Points on a hilly landscape, in no order, each with its height.
A climber steps from a point to the highest of its 5 nearest points, and stops where none of them is higher. Distance is the straight distance between rows; heights are no part of it.
K283: [114 149 112 110 128 105 107 160  91 127 155]  height 6.31
K986: [148 158 108  99 176 142 152 149 131  83 128]  height 5.96
K595: [147 157 107 138 164 149 156 131 158  63 112]  height 3.05
K981: [114 140 115 118 125 102  91 148 108 131 140]  height 5.68
K779: [116 149 111 120  93 109 107 143  77 156 161]  height 6.33
K298: [105 115 132 176 137 105 116 112 205 102  91]  height 3.13
K426: [101 111 140 169 136 104 106 101 206 125  86]  height 2.06
K913: [116 132 124 123  86 116  92 123  93 158 135]  height 4.75
K318: [114 122 128 160 140 102 105 124 183 103  95]  height 2.89
K528: [123  63 178 130 120 158 122  90 123 178 116]  height 5.65
K2: [122 110 141 127  88 124  92 107 105 166 119]  height 2.82
K152: [109  91 161 142 138 134 106  81 176 166  81]  height 1.21
K848: [131 178  99 121  77 108 141 154  64 171 197]  height 7.23
K319: [152 168 110  66 173 143 168 149 120 105 136]  height 6.34
K385: [109 115 137 142 126 105  89 111 161 139  93]  height 1.96
K733: [152 182 104 113 156 172 181 120 162  79 108]  height 1.54
K532: [126  50 178 147 114 157 142 103 105 176 142]  height 6.38
K909: [147  65 166 147  82 152 151 107  93 173 150]  height 5.80
K431: [151 205 108  69 149 156 189 121 165 112 109]  height 2.27
K328: [132 147 107 109 166 117 123 159 118  96 134]  height 5.84
K414: [140 113 138 135  64 140 118 108  82 173 137]  height 2.64
K444: [ 93 113 141 185 134 107 125 101 222 102  87]  height 3.01
K916: [147 156 108  84 174 138 153 152 122  95 136]  height 6.63
K371: [116 114 139 129 108 112  82 113 134 148 105]  height 3.40
K493: [134  52 176 155  96 153 152 110 100 175 154]  height 6.96
K700: [126 152 109  75 151 115 144 178  82 121 169]  height 6.27
K585: [140 157 110  63 168 133 157 167  99 111 150]  height 6.30
K852: [127 151 110 103 162 117 123 163 109 103 140]  height 6.16
K179: [115 129 129 125  98 112  86 123 110 150 119]  height 3.86
K658: [122  39 182 172 116 150 161 118 112 179 178]  height 5.92
K980: [115 126 126 128 121 104  85 129 123 135 119]  height 7.00
K102: [118 127 124 142 141  99  94 133 156 108 103]  height 1.93
K488: [152 190 106  88 160 161 186 121 156  94 108]  height 2.84
K670: [134 154 106  89 170 127 138 162 109 100 145]  height 6.35
K645: [150 162 108 118 168 151 162 135 153  72 112]  height 7.54
K222: [143 149 114 136  59 129 125 123  66 175 169]  height 5.48
K743: [155 131 128 142  57 138 133 108  71 175 157]  height 3.64
K629: [156  83 156 149  71 152 147 106  83 176 149]  height 3.75
K880: [123 139 111 127 156 108 105 150 130  99 125]  height 4.05
K3: [129  82 162 130  92 146 111 100 109 177 113]  height 4.64
K496: [109 109 146 150 130 110  94  99 187 144  85]  height 0.40
K441: [127 140 122 126  69 124 109 125  77 165 154]  height 5.35
K769: [126 127 118 167 151 115 124 134 179  72 104]  height 4.77
K876: [114 156 107  97 130 108 132 169  78 136 176]  height 6.39
K609: [142 145 113 150 158 142 150 134 169  57 106]  height 3.94
K778: [116  89 161 134 125 131 100  84 160 166  88]  height 2.65
K324: [132 137 111 133 164 119 121 147 148  78 115]  height 4.38
K174: [116 121 126 179 138 116 133 126 195  71  98]  height 4.04
K379: [132 135 111 147 160 122 129 144 160  71 108]  height 8.42
K518: [150 176 105  99 169 158 171 133 148  83 118]  height 4.03
K253: [115  35 182 159 126 155 150 114 113 178 165]  height 6.10
K184: [114 161 107 114  97 105 120 156  71 154 177]  height 6.56

For each start below, name the point where the climber stops.
K283 => K848
K778 => K493
K496 => K379
K298 => K379
K2 => K980
K444 => K379

Call two points neighbours if one is among the 5 nearest of the other. Go from one point of each pair to the other, from neighbour to neighbour, staying as high as possible. Name the lowest point that can't be avoided.
K916 and K493 => K743
K980 and K848 => K981
K379 and K980 => K324
K848 and K645 => K986
K916 and K848 => K700
